Points on a hilly landscape, in no order, each with its height.
From any point a ball rolls to the lowest of the 2 points nearest to it. It stops when none of these is lower. Distance is the straight distance between rows; heights are no part of it.
Zag: [ 26 -26  11  15 -12  -4 -11 -20   5  -7   1  -9  -7 -10  11   8 -31 -72
  30 -15 -38  18  29]  height 296
Fak: [ 21 -12   7  22 -16   9  10  -7  11 -29   4  15 -28 -17 -28   1  -3 -50
  45   5   8  45 -11]  height 343
lib: [ 16   6   2 -33  32   2  25  27  28  -2  14  14   4 -31  -1  13  -7  25
  10  29 -17  12 -17]  height 717
gogor: [  8   2 -19  16   0 -24  -3   7 -10  40 -22 -33  -3  17  37  33 -15   4
  38   5 -53   0  22]  height 309
mero: [  6 -26  16 -51  17  22   7  -3  15   1  43   4   4 -26  12  45  20  17
 -25  20  14   9 -16]  height 281
ganav: [  9  -6  15 -14   7  26  -7  -4 -10 -32  40  19 -18  -9 -10  34  18  -5
  11  23  51  30 -28]  height 660
zal: [-11  -2   8  56 -32 -11 -12 -23 -21  29 -27  -4   6   9  12 -36 -33 -33
  48 -14 -10   5   2]  height 239
meva: [ -2   0 -24 -19   6 -27  17  17  18  36   5 -16   2  -1  16   4 -18  64
   6   9 -39   2   0]  height 305
Fele: [-17 -26 -10  -9 -20  10 -12 -28  -2   7  18 -18  10   2  27  35  -9 -11
 -18  -7 -10  -3  27]  height 302
nake: [  2  20 -16 -13   8 -12  23  22  28  32 -10  -9   9 -13   8  -6 -19  34
   6   7 -43 -10   9]  height 286
lamir: [ 19  -4 -13  -6   2   6  11 -14  36   9  17   7 -15 -20  -1  28 -11 -20
  35  18 -14  43 -13]  height 765
lote: [ -5  -7   2 -17  20  20 -22  -8 -34 -22  13  21  10  25   6   5  46   1
 -62   2  58 -17 -13]  height 223
lom: [ 32   2   1  11   6  10  27  -9  33  12 -10  11  -4 -28 -12  -6 -21 -40
  45  16 -28  27   1]  height 751
pag: [ -2   3 -14  33 -22 -24  -6  -1 -19  34 -22 -23   3  29  22  15 -18  -9
  53  -8 -26  -1  12]  height 339
virib: [ 15 -21   1 -25  13 -10  -7  30 -13 -23  17  16 -12  28 -24  21  24  36
   2  -1  33   5 -23]  height 558
Felig: [ 11   5 -11   6  -1   2   8 -13  13  35 -16 -25   5 -22  38  17 -25 -24
  17   7 -56  -2  35]  height 374
Daf: [ -8   2 -17   8 -16  -2   7   3   8 -14  23  14 -35   2 -26  25  23  13
  32  12  38  47 -44]  height 791
zes: [  9   1  16 -26  39  33 -10  -2 -35 -13  14  13  -4   2   7  -1  53  16
 -72  11  47 -25  -9]  height 254
Kidef: [-18 -20 -38  21 -35 -24 -27 -12 -15  12   9  -7  -5  37  -7  45  -3   5
  38  -9   9  36 -14]  height 47
Zeper: [  8  -8  -6  38 -29 -23 -11  -7  -8   4 -12  -7  -3  21  -6   3 -21 -37
  48 -20  -7  14   6]  height 384
mun: [ 11  45  12  -8  44  20  18  26  -1  -8 -19   4   2  -4  -3 -42  30  16
 -56  19   7 -36   4]  height 547
bugol: [  7  25 -15   3   1  -5  26  15  27  13   2  16 -14  -4 -20 -15  -8  28
  42  22  -3  28 -33]  height 614
sobak: [-19   4   4 -15  24  20   8 -14   8  12  -8 -33  -6 -18 -11  -9  31  29
 -73  -7  12 -28  24]  height 521
Dufid: [ 28   6 -11  -8  33  -9  26   9  42  10  11  20 -10 -44 -17  18 -16  -7
  44  35 -39  47 -19]  height 764
Bet: [-32  -5   2  34 -33 -27 -35  -8 -41  -3 -30 -23  33  24  14  -1 -11 -24
  -2 -37  -6 -29  25]  height 327
ziruf: [-28 -32  -3 -17 -15  13 -19 -29  -3  -3  19 -12  13   1  14  32  10  -8
 -44 -13  11 -12  21]  height 272
netub: [ 13 -11  14 -27  16  23  -5  11 -11 -34   9   4  -6   1  -4  20  30  -5
 -42  -3  31 -22  12]  height 622
sazi: [ 28  10   9  -1   8  -6  23  29  23  -6 -18 -22   0 -11 -16   3   0 -10
  -7 -12 -33 -28  33]  height 766
fumi: [ -8 -12   9 -25  39  16   7  -9 -13   4   2 -27 -13 -19 -13  -4  46  40
 -78 -10  25 -22   2]  height 530
lakar: [ 24  19  10 -13  27   3   0  35 -19 -29   1  25 -10  25 -17 -10  23  27
  -6  15  31 -11 -23]  height 536
doged: [ 10  16  15 -32  31  31  18   8  18  -9  22  27   2 -32   1  14  -2  10
   9  36   8  12 -25]  height 724
susab: [  7 -24  16 -48  21   4   4   9  -5  -1  47  16  -4 -13   5  23  22  59
 -11  24  28  17 -43]  height 683
zupe: [ 49  24  21 -21  59  15   5  49 -41 -42  -1   5  -8 -14 -17  -8  30  31
 -35  12   4 -27   2]  height 217
bip: [-28 -30  -2 -16 -18   6 -32 -32 -11 -15  19   8  21  18   6  24  16  -8
 -41 -13  40  -9   1]  height 229
Tak: [-19  -1   0   1  -1  17   4 -17   4  16 -11 -55   3 -28  16  20  -2  -8
 -39 -12 -30 -16  56]  height 502
vodu: [ 28   1  13 -34  54   5   2  29 -46 -16  10  12 -11  -6   3 -21  44  59
 -54  10  24 -16 -21]  height 567
lem: [  3 -34   1 -36   2  15   4 -10  15   4  32  -8   2 -14  10  52  14   7
 -33   1  -2   1  10]  height 259
pora: [ 11  11   6  19  -7  23  17  -8   2 -26   3  25 -28 -27 -24 -10  11 -33
  39  22  23  40 -25]  height 301
zesun: [ 26   8   8  13  -5  -7   6  23   7 -29  -8  14 -16  19 -34  -4   3 -19
  34   0  18   8 -13]  height 501
pobez: [-43   1 -10   9 -20  -5 -48 -31 -21 -17  -5  21  35  34   6 -23   3 -24
 -42 -17  38  -9  -9]  height 237
Dok: [ 46  23  20  15  15  -2  24  37  10 -30 -15  18 -13   3 -41  -9   1 -20
  49  12  -4   7 -14]  height 523
sib: [-17 -18  11  -4  -1  13 -14 -12  -5 -26  -5 -29   3  -7  -6   6  15 -25
 -60 -24   7 -27  45]  height 469
mezit: [ 21   8  24 -27  25  41  -7   5 -21 -39  17  22  -4  -6   2  16  21 -11
 -27  18  38 -11  -1]  height 633
vuf: [-23 -11 -17 -27  -8   2   3 -16  11  40  19 -10   8   5  19  20   6  51
 -23   5  -5 -11  -6]  height 580
Noku: [ 23  -7 -10  28 -18 -13   6  -4  15   4  -4  -2 -15   7 -16   5 -14 -31
  51  -6 -11  27  -1]  height 415
gunek: [ 20  29   3  12  -5 -18  19  30  20  16 -25  -7   4  19 -10 -22 -11  10
  22  -8 -27 -32   6]  height 271
Poro: [ 20  12  31   8   8  28   9  -5   7 -37  -8  27  -7 -14 -10 -29 -12 -57
  19  10  15   0  -3]  height 357
kamo: [ 10  -3  22 -16   6  33 -14  -6 -16 -47  26  27  -7   1   0  17  10 -31
  -7  13  46   9 -10]  height 645
Nipaf: [ -2  -4   4 -46  27   5  25  14  18  12  20   9   5 -28   9   1   9  58
 -27  21  -3   0 -20]  height 344
napun: [-29 -14   5  10 -11  10 -13 -27 -14  -3 -10 -50   7 -13   9  15   1 -20
 -47 -25 -14 -25  56]  height 488
pigef: [ 36   8  15  16  -4  -5  18  15  23  -6 -20   2   0   1 -14 -13 -16 -39
  27  -8 -21 -16  16]  height 745
zaki: [-18  27 -20  -4 -10  12  17 -15  29  44   1  10   8  -3  15 -18 -18  27
  21  22  -5   5 -20]  height 400
gak: [  7 -21   2 -15   5  -5 -18  17 -16 -33  -3   4   4  27 -21  18  28 -10
 -32 -19  32 -20  11]  height 605
sibod: [ 29  23  11  -4  17 -13  25  45  18 -14 -15   8   0   7 -24 -17   1  15
  14   3 -19 -22  -2]  height 244
bogof: [  5  -8 -18  40 -32   9  17 -32  15  15   0  10 -32 -44 -10 -11   5 -29
  42  11 -10  66 -21]  height 678
suli: [-21 -18 -29   6 -25 -19 -20 -15 -14  22   5 -14  10  37  15  38  -7  16
  16  -8   0   5   3]  height 116
zipem: [-16  -9 -14   3 -21   7 -10 -35   3  22  10 -10   4   4  33  22 -23 -16
  17   3 -14  13  10]  height 332
toge: [-52   5 -14  15 -28 -10 -42 -40 -30   6 -15   6  39  33  18 -18  -4  -6
 -32 -17  23 -23   0]  height 293
tabam: [-37 -27   2  18 -31   6 -33 -40 -11 -28  30  17 -14 -10 -10  -7 -11 -49
  11 -17  25  46 -21]  height 715
Salo: [ -6  18   2 -14  10  21  19  -3  30  16  -8 -20  10 -35   9  -1  -5  -2
 -34   3 -26 -21  35]  height 306
ret: [-37  -7   4   7 -25  18 -16 -41 -13   8   3  -9  18  -7  36 -12 -29 -33
 -14 -13 -16 -14  24]  height 424
falu: [  2  46   7  -9  17  30  19   2  22   4  -7  33   5 -10   4 -31  -3   4
   4  37  14  -5 -23]  height 232
vofep: [ -6  -4 -12 -38  15 -17  19  14  23  28  19   3   6 -17  13  -3  -9  70
 -12  17 -19   5 -20]  height 328
Pova: [  3   6 -12 -15   5 -22  18  25  18   0  15  14 -14  13 -12 -12  -5  61
  25  18   1  24 -41]  height 602
pebun: [ 15  -9  -2  10 -15 -12  -8  12   2 -23  -2   3  -4  26 -22  15  -2 -28
  19 -17  13   0   9]  height 476
rugu: [ 28 -17 -15  -9   0 -34   6  38  15  -4  12  -6 -13  28 -21  28  -3  21
  32  -9 -20  16  -6]  height 458
Nelam: [ 12   3  -6  64 -41 -13  11  -3   5   6 -21   6 -25  -4 -34 -31   4 -27
  55 -12   9  36 -16]  height 640
das: [-11 -39   3 -46  22  -1  15  -6   1  21  24 -25 -10 -30   1  20  33  59
 -54  -8   0 -11  -3]  height 555
lufop: [ 39  -1 -10  11  14  -2  19  -5  40  14  -1  10 -16 -33 -14  16 -13 -32
  49  23 -39  52  -7]  height 758
nima: [ 19   6  10  -4   6  30  21 -19  34   1  -3  19   4 -40   0 -13 -25 -48
  26  21 -15  18   2]  height 742
Gopu: [-49   9 -15  14 -34   7 -24 -44 -15  20  -2   5  26  24  27 -14 -16  -4
  -8  -3  19 -11  -3]  height 336
Ruv: [-12  23 -18   7 -14 -13  -5   8   6  15 -12  14   1  42  -6 -21   3  30
   4   3  22 -14 -19]  height 599
bitok: [  1   6   2 -21   9   4   4  18   8  -8  -1   7   2  18  -7  -5  19  21
 -23   1  15 -21   1]  height 522
Degar: [-16  -1  14  13 -20  13  -5 -20   0   0 -13 -19  12 -14  25 -20 -24 -46
 -19 -17 -28 -27  42]  height 460
kinif: [ 20  35  12  25  -2 -21   4  30   8  -9 -27  15   3  40 -23 -37   9  -6
   8  -6  16 -33  -8]  height 489
Fesos: [-35  -6   3   8 -28  21 -17 -50  -1   7  13  10   7 -10  28 -20 -35 -37
   3  -2   1   6  -1]  height 386
batu: [ -4 -19 -28  25 -35 -20 -14 -19  -1   5  14  -4 -20  16 -13  33  -5 -18
  42  -5   9  45  -9]  height 105
Pokeg: [-26 -28  16 -10 -14  13 -33 -25  -9 -42  23  13   4   1   4   0 -13 -55
 -25 -22  17   1   9]  height 475
pebo: [-10   6 -21  19 -29 -33 -24  10 -12   4 -21   0  19  54 -16   3   0  10
  12 -23  21 -18  -2]  height 438
Vap: [ 37  27  21  -8  26   6  18  40   7 -33 -16  10  -1   4 -21 -12  14  -3
  -1   9  -3 -27   4]  height 220
Sofu: [-20 -12  -8 -33   3   7   3 -10   5  22  21   9   4  11  11   4  23  56
 -37   6  23 -14 -22]  height 560
bunod: [-17   4 -21   7 -21  -4  -6  -5   8   1  16  14 -15  24 -16  12   6  20
  20   9  38  26 -33]  height 800
toti: [ 21  -2  19 -33  63  11  17  27 -32 -20   5 -10 -15 -41  -8 -17  40  57
 -59   5  12 -19  -6]  height 581
mem: [-31 -36   0  28 -31  -1 -39 -42 -20 -12  22   4 -13  -9  -3  -5 -26 -55
  24 -29  -6  49  -7]  height 669
vidi: [ 40  31  29 -23  46  35  19  28  -8 -40   0  25   4 -34 -15   7   0 -14
   4  32  -2 -10   5]  height 166
Guda: [ -9  11   6 -17  45  -4  20  16  10  14 -17 -38 -11 -29 -20 -34  20  62
 -58  -6  -3 -21  12]  height 598
sif: [  8  29  -8 -18  20 -10  35  29  34  18 -10  13  12 -19  -2 -26 -18  36
  15  23 -35  -7  -8]  height 269
bup: [-26  15 -11  14 -28   7  -5 -27   5  23  -6   3  10  16  20 -18 -18  -3
  13   5   8 -11  -1]  height 366
Pes: [  8   4 -12  49 -35  10  25 -17  11  11 -14  18 -29 -33 -27 -34  11 -24
  46   8   4  50 -23]  height 662
lutag: [ 20   3  23 -41  67   5  20  33 -24 -19  18  13  13 -74   4  -6  12  62
 -35  33  -4  -4 -14]  height 377
Kunat: [ 12 -22  15 -50  32   1   2  13 -33  -3  34  15  -7  -6   6   9  41  67
 -32  10  35  -5 -42]  height 697
tif: [ -7 -26  -4  59 -38  -3 -12 -34 -18  15  -4  -1 -25 -23  -1 -23 -17 -47
  44 -15 -16  59  -5]  height 503
Bizad: [ 14  21   9 -22  31  11  18  30   4 -12 -10   7  -2   0  -6 -20  24  32
 -36   9  10 -27  -2]  height 534
levub: [  5  20   5  51 -32  -4   8 -18   0  39 -34   1   6   7   7 -49 -29 -22
  47   1  -9  -2  -3]  height 284
dob: [-33  -1  17  52 -28 -19 -35 -22 -40  12 -27  -2  21  17  17 -40 -33 -38
  32 -32  -9 -11   1]  height 141
gozem: [-18 -13 -21  -9   5  -3   2 -13  -7  47  -4 -48   3 -10  32  41   1  40
 -15   3 -45  -5  27]  height 252
tosu: [-34  14 -21  24 -24 -18 -22  -4 -29  26 -31 -21  29  41  10  -3   4  20
 -11 -18   5 -38  15]  height 213
rumun: [ 17 -27   0   8 -15   2 -11 -26  12  -6  16  -2 -16  -9   7  21 -23 -55
  29  -5 -20  36  11]  height 248
Daga: [  5  43   4 -16  28  11  29  21  28   7 -10  27  10 -18   0 -34  -6  23
  -1  28 -11 -16 -14]  height 250
Mudib: [ -8 -19   4 -40  23   6   9  -1  -8   9  15  -4  -4 -11   4   0  41  57
 -61  -2  23 -21 -14]  height 542
nam: [  1 -11 -17 -25  16  -1  12   0  21  34  13 -30   4 -29  20  40  -3  28
 -26   3 -45   2  24]  height 231
nopu: [ 49  35  26 -13  47  27   8  39 -24 -46  -5  18  -2  -8 -17  -6  18  -3
 -11  18   7 -27   4]  height 192
Ros: [-20  12 -19  33 -21   0   2 -27  -9  53 -16  -9  -3  10  34  -4 -27  -1
  53  18 -20  20  -6]  height 428
Tinud: [-18  15  14  48 -26 -22 -35 -13 -18  -9 -23  16  18  27  -9 -55 -19 -45
   9 -34  22 -11 -11]  height 663
Suk: [ 12  13  -5 -19  16 -27  23  40  14  -6  -3  12  -4  12  -9 -29  -3  61
  11  15 -11   1 -26]  height 615
befod: [  6   1   4 -13  36 -12  28  30  21  10 -15 -51  -6 -35 -22   2   7  36
 -38 -11 -39 -12  39]  height 777
sipos: [ 15   6   2 -33  46   8  28  30  35  -1   0  -6   9 -56  -6  20  -1   2
 -18  16 -40  -3  22]  height 208
kudid: [  8  14   7   2  15  -7  20  28  19   4 -22 -43   0 -14 -20  -5   8  16
 -29 -15 -27 -30  38]  height 772
nizik: [ -5  21  12 -12   0  32  15 -15  28   4  -9   7  11 -28  17 -21 -12 -24
 -21  10  -8 -20  19]  height 285
sobu: [ 14  27 -17  28 -11  -1  27  -2  29  31 -16  11 -11 -15 -22 -26 -15   2
  56  19 -14  31 -22]  height 623
vasiz: [  1  -9  23  -5  -2  16 -18  -6  -6 -50   5  14   2   2  -1  -7   0 -56
 -21 -16  21 -12  15]  height 431
Busad: [ 43   3  11   0  12  -5  28  30  25 -12 -16  -6   1 -15 -15  11  -8 -34
  19  -5 -41 -10  25]  height 757
Liko: [ -4  20   8  18 -12   5   8   0   9  10 -23 -30   8  -7  11 -16  -9 -20
 -20 -16 -22 -37  41]  height 486
Zuv: [-22 -14   5   6 -13  -5 -31  -7 -19 -29 -13  -9  19  18  -6  -1  10 -34
 -49 -35  16 -29  33]  height 439
sagug: [ -1  16 -20  10 -15 -21  11  15   6  39 -13 -12  -1  24  10   0 -20  27
  41   3 -27  -3  -5]  height 311
Kabob: [-24 -12  -2  -8  -5   4 -36 -20 -22 -27   3  22  23  30   5  -3  24 -18
 -56 -11  52 -14  -5]  height 168
Sasil: [ 26  31  24  13  11  24  24  -2  15 -15 -20  30  -1 -17 -17 -38  -7 -35
  28  24   6   0 -11]  height 325
muso: [ 14  13   9  31 -21  -9   0   4   5  -1 -24  -3  12  16  -4 -26 -16 -34
  16 -19  -5 -28  17]  height 728
paz: [  6  -6  -8   6 -11  14  14 -21  26   0  24  14 -29 -35  -9  22   5 -19
  34  25   8  61 -29]  height 773
sobol: [ 26  16  16 -28  42  24  31  30  22 -18  -4  17   8 -44 -10  12  -2 -12
   1  24 -22  -9  10]  height 190
vebof: [ 33  -8 -14   6  -6 -25   7  23  19  -8   4  -3 -22  18 -26  30  -5 -11
  48  -3 -15  29  -6]  height 440
kisob: [-23  -1  -4  -8  13  15   9 -17  10  30  -6 -52  -2 -25  -2  12  13  28
 -52  -8 -14 -20  39]  height 511
zutam: [-27  12 -24  39 -44 -33 -26  -6 -18  15 -19   1  11  45 -11  -5  -7   4
  37 -12  28   5 -16]  height 409
dunev: [-20   1 -15  11 -28  13   8 -24  15   0  31  14 -30 -17  -9  20  16   1
  25  19  32  54 -43]  height 782
fige: [ -7 -18  -8  54 -40 -20 -21 -19 -17  -1  -5  -3 -12   4 -16 -11 -17 -41
  49 -25   4  39  -7]  height 436
dumub: [-32  -7 -24   2 -21 -11 -18 -13 -20  25  -9 -22  21  28  12  19   4  28
 -17 -14   2 -21  15]  height 171
dat: [-35  -3  -4  24 -16  -9  -8 -13 -36  30 -29 -39  13  15  53  23 -10 -10
  14  -2 -36 -18  32]  height 314
Devab: [ 14  23  -9  23 -11 -21  15  20   6  36 -27 -21   7  15  14  -6 -21  11
  38  -5 -43 -21  15]  height 294
dod: [  4  -8 -14  11 -12   3  -6 -31   2  32  -2 -18  -1  -6  40  24 -28 -28
  31   9 -41  17  16]  height 355
Vakep: [ 16   8   0 -14  19 -37  25  55  11 -10 -16  -6  -2   4 -14 -33   6  62
 -12  -5 -20 -20  -2]  height 630
Tutis: [  2  23 -10  48 -30 -16   7   7   7  -1 -19  15 -22  13 -36 -30   8 -10
  45  -3  29  23 -28]  height 624
suf: [ 19 -16  -1 -42  35 -26  25  35  21  -7  24  12   1 -33   3  14  -7  55
   5  26 -24  27 -21]  height 708
Lupes: [-10  11   3  19 -18   1 -19 -14  -3 -19  -8  23   2  24  -8 -35  -4 -35
   5  -7  35  -2 -10]  height 594
Buta: [ 29  45  21  10  25  22  12  20  -4 -29 -12  33  -9   2 -21 -31   9 -13
  20  30  21  -3 -21]  height 298
Vaban: [ 10 -10  14 -33  14  18  -5   4 -10 -12  47  21 -15  -4  -6  32  24  35
   4  29  44  25 -44]  height 671
tuso: [ 14 -24  -5 -31  13 -27  10  34   2 -13  20  11 -13  19 -13   9   8  66
   8   4   9  17 -31]  height 583
gir: [ 26 -33  -8 -32  11  -1   1  -1  21  -6  28 -10  -8  -8   8  63   2  -9
  -5   2 -22  21  13]  height 234
razeg: [ -9  11 -24  -4 -11 -25   9  19   5  31  -6  -7   3  31   6  -5 -11  59
  16  -2 -16 -12  -8]  height 330
fomu: [-15  14   6   2   9  13 -12  -6  -7 -18 -14  -7   9  14   1 -25  27 -15
 -71 -12  27 -34  22]  height 579
puzez: [-19  -7  -3  14 -24  -4 -28 -18 -11 -26   5  19   0  23 -12  -4  -6 -33
   7 -14  37  18 -10]  height 566
futu: [ -9 -24  -2  45 -22   3 -19 -47 -19  28   2  -5 -22 -23  26 -15 -31 -47
  44  -3 -31  56  -2]  height 552
geke: [ 31  22  10   8  13  -4   2  39 -10 -36  -8  24 -17  30 -36  -9  18  -1
  25   8  30  -3 -21]  height 519
kef: [ 32 -14   8 -33  36 -20  23  53   1 -28   2  -1  -8 -15 -19   7  10  43
  -8   3 -24  -5   1]  height 267
sur: [-32  15 -15  -2 -16  17   3 -28   4  44  -4 -18  16  -2  42   4 -13  14
 -12   9 -17 -20  15]  height 365
mosaf: [ 24   1  34 -13  14  33   4   6   1 -49   2  20  -2 -16  -2  -3   0 -52
  -7   3  13 -10  17]  height 394
Nago: [-25 -38   7  35 -20   2 -38 -45 -35   9  14  -7 -13  -8  24  -7 -38 -58
  36 -21 -34  48   2]  height 606
nafog: [ 14 -30 -24  15 -21 -26 -25 -13  -4   3  12 -15 -16  23   3  50 -15 -29
  38 -14 -16  35  11]  height 162
mopev: [-32  -9  -1 -10 -24  26 -10 -51  11   8  28   8  13  -6  34   5 -18 -19
 -15   8  12   3  -1]  height 356
dol: [ 24 -28 -13  -7  -8  -8  -8 -10  15  -8  21  -9 -16   4   3  54 -12 -32
  20  -3 -16  30  14]  height 205
zoga: [ -8  22 -26  15 -14   2  15 -18  22  53  -2  -2  -4  -4  16  -4 -25  13
  46  22 -19  29 -19]  height 412
Kelon: [ 14  23  14   9   3  26   4  -2  -1 -33   3  30 -19  -2 -17 -12  10 -22
  23  22  37  19 -24]  height 273
Terog: [  3  43  15  -7  16  34  17  -2  22  -3 -17  27  11 -16  12 -45   1 -20
 -22  25   9 -27   0]  height 256
budug: [-32  -2  21  38 -23   1 -35 -37 -25   7  -3  12  12   6  10 -58 -36 -49
  12 -30  -7  -6  -1]  height 255
Numil: [  6   3  24  48 -27 -26 -20  -2 -16  -7 -25  -1  16  22  -5 -37 -25 -52
  19 -38  -1 -25  11]  height 701
Lozu: [-23 -10  20  22 -21  23 -15 -42  -4   5   5  10   1 -14  18 -44 -41 -54
  12 -14 -14   9   4]  height 337
nerul: [-16 -10   2 -21 -13  25  -1 -30  20  -3  29  14   0  -1  15  19  -1 -13
 -10  14  27  10 -16]  height 326
Kis: [-26  27 -16  -6 -16  13   3 -22  16  35  -4   6  13  13  24 -17 -11  25
  -4  13   6 -18  -6]  height 385
galut: [-13 -34  -6  14 -21 -18 -30 -14 -28  -9  -3 -28  13  14  18  36 -15 -41
  -1 -35 -24  -3  40]  height 390
kal: [  7 -12 -16 -13  -3 -20   7  24   7  17  -5 -26  -4  14  -3  20   0  32
   0 -17 -29 -12  19]  height 304
luzit: [ 16 -15   2  -7   1 -18 -18  32 -16 -34   0  15  -2  44 -33  23  24   3
  -1 -16  35  -5  -6]  height 584
gami: [  0  12  -1  -3  -5   3   4   7  11   0 -13 -11   4  12  -2  -7   5   2
 -27 -11   0 -35  23]  height 505
zeve: [-34  15  -8  16 -14   9   3 -19 -13  38 -24 -34  16  -2  46   2 -13   3
  -6   0 -29 -28  33]  height 346
zar: [-11  35 -18  29 -22 -14   2   2   8  13 -17  18  -9  33 -18 -34   3  13
  31   5  30   5 -31]  height 610
fol: [ 27   6  10 -27  44   3  -1  34 -40 -25  17  22  -9  15  -4 -12  31  56
 -26  16  32 -10 -32]  height 553
zor: [  8  11  13 -44  52   5  24  28   3  -5  17  21  12 -48  12 -12   6  62
 -24  37  -3  -4 -23]  height 361
mana: [ -5 -50  -8 -43  12 -16   5  -2  -5  16  28 -14  -6  -1   0  34  35  62
 -35 -18   5  -3 -12]  height 568
bofaf: [-33 -10   6  21 -27 -19 -44 -13 -31 -22 -15  -6  31  23   1  -8 -10 -37
 -22 -39   9 -24  21]  height 387
zav: [ 11   7  10 -17  14  34  16  -8  27 -14  12  20  -4 -34   0  14  -9 -29
  16  28   4  20 -11]  height 732
dopo: [ 18 -10  -7 -27  16 -16  21  38  17  -3   1 -10  -3   1 -11  11   4  38
  -8  -6 -23  -6   7]  height 289
ves: [  6 -11  -3 -35  35   4  22  12  33  16  12 -27   1 -49   2  31   6  21
 -37   5 -36   2  27]  height 219
ritum: [  4 -27  -2  10 -24 -21 -25   3  -9 -21  -3 -14   9  21  -7  27 -12 -41
  11 -34  -7  -3  28]  height 437
bebu: [ -3  16  23  38 -10  -9 -27  -3 -13 -31 -16  25   6  30 -17 -55  -2 -56
  -2 -16  37  -3 -16]  height 625
fugi: [-29 -25  -1  28 -21 -17 -32 -24 -40   7  -9 -22  15  18  34  17 -28 -40
  25 -24 -25   3  21]  height 329
poko: [ -2 -31 -14 -16 -12  -8 -13  -2   0  -3  14  -5   0  25  -5  41   9   6
  -9 -18   9   0  11]  height 604
Futet: [-38 -24   0   1 -24  -3 -47 -29 -18 -33  17  16  19  19  -7   3 -12 -41
 -15 -28  32  14  -6]  height 525
tef: [ -9 -13  20 -37  -1  32  -1 -21  12  -1  42  13   5 -14  17  30  15   5
 -20  26  36   7 -20]  height 303
num: [ 10 -26   8  24 -21   3  -8 -20   6 -23   9   7 -23 -10 -14  -2 -17 -60
  32 -15   1  42   1]  height 308
mib: [ 10  12  14 -23  62  -5  27  33 -10 -12 -13 -16 -10 -40 -12 -41  28  64
 -61   9  -3 -16   2]  height 588
pige: [ -9   2 -17   5  -4 -21   4  21  -7  24 -19 -33   4  20  -6   9   9  40
 -17 -22 -21 -31  25]  height 280
luf: [-20  -3 -19  37 -35 -34 -24  -3 -32  19 -24 -19  16  42  11  16 -15  -7
  42 -18  -1  -1   3]  height 373
Nibi: [-23   6 -17 -13  -8  -4  -7  -7   5  20  10  20   6  37   4 -10  11  49
 -20   8  32 -10 -30]  height 582
vev: [  4  19  -4  23 -12 -32 -15  24  -4  -5 -26   4  17  50 -18 -18  11  -1
  -7 -23  22 -39   1]  height 464
Lup: [-13 -42 -18 -26  -7 -10 -12  -6  -7   8  17 -13   6  17  -6  46  25  33
 -30 -19  13 -13   4]  height 587
mokem: [ 16 -30  15 -55  34 -11  19  22   2  -6  44  11  -1 -34   8  23   8  63
  -8  24   0  24 -33]  height 696
roguk: [-17  18 -16  14 -10 -21  -7  12 -10  23 -28 -21  12  34  -5 -15  18  36
 -30 -20   3 -42  19]  height 253
bik: [ 37   3  20 -33  55   0  21  51 -20 -36   2   6  -6 -27 -15  -4  16  48
 -22  10 -10 -11   0]  height 242
nere: [-19  -4 -20  12  -3 -13  -2  -1 -20  40 -20 -48   4  13  40  36  -1  19
   7   1 -44 -10  32]  height 279
dudag: [  1  31  13  -5  29  29   0   8  -7 -15 -12   7   4   6   9 -30  38  -7
 -68  12  30 -33  10]  height 562
nanan: [-33 -13  14  38 -27 -19 -36 -14 -43   3 -20 -19  25  13  25 -13 -30 -43
  16 -34 -22 -17  19]  height 247

Call two points neighbours if one is among the 2 nearest of the other. Go from one point of each pair to the other, from neighbour to neighbour, staying as low as possible. Name the highest point that can't be avoided.
falu / dob => Fesos
vidi / Kabob => Felig
rumun / Kelon => Fak
vidi / falu => razeg
vidi / Kidef => kal

Where does a ball stop that starts at each point below?
dudag => dob
suf => virib
sobu => Kabob
Daf => virib
sazi => Kelon
tabam => Kelon
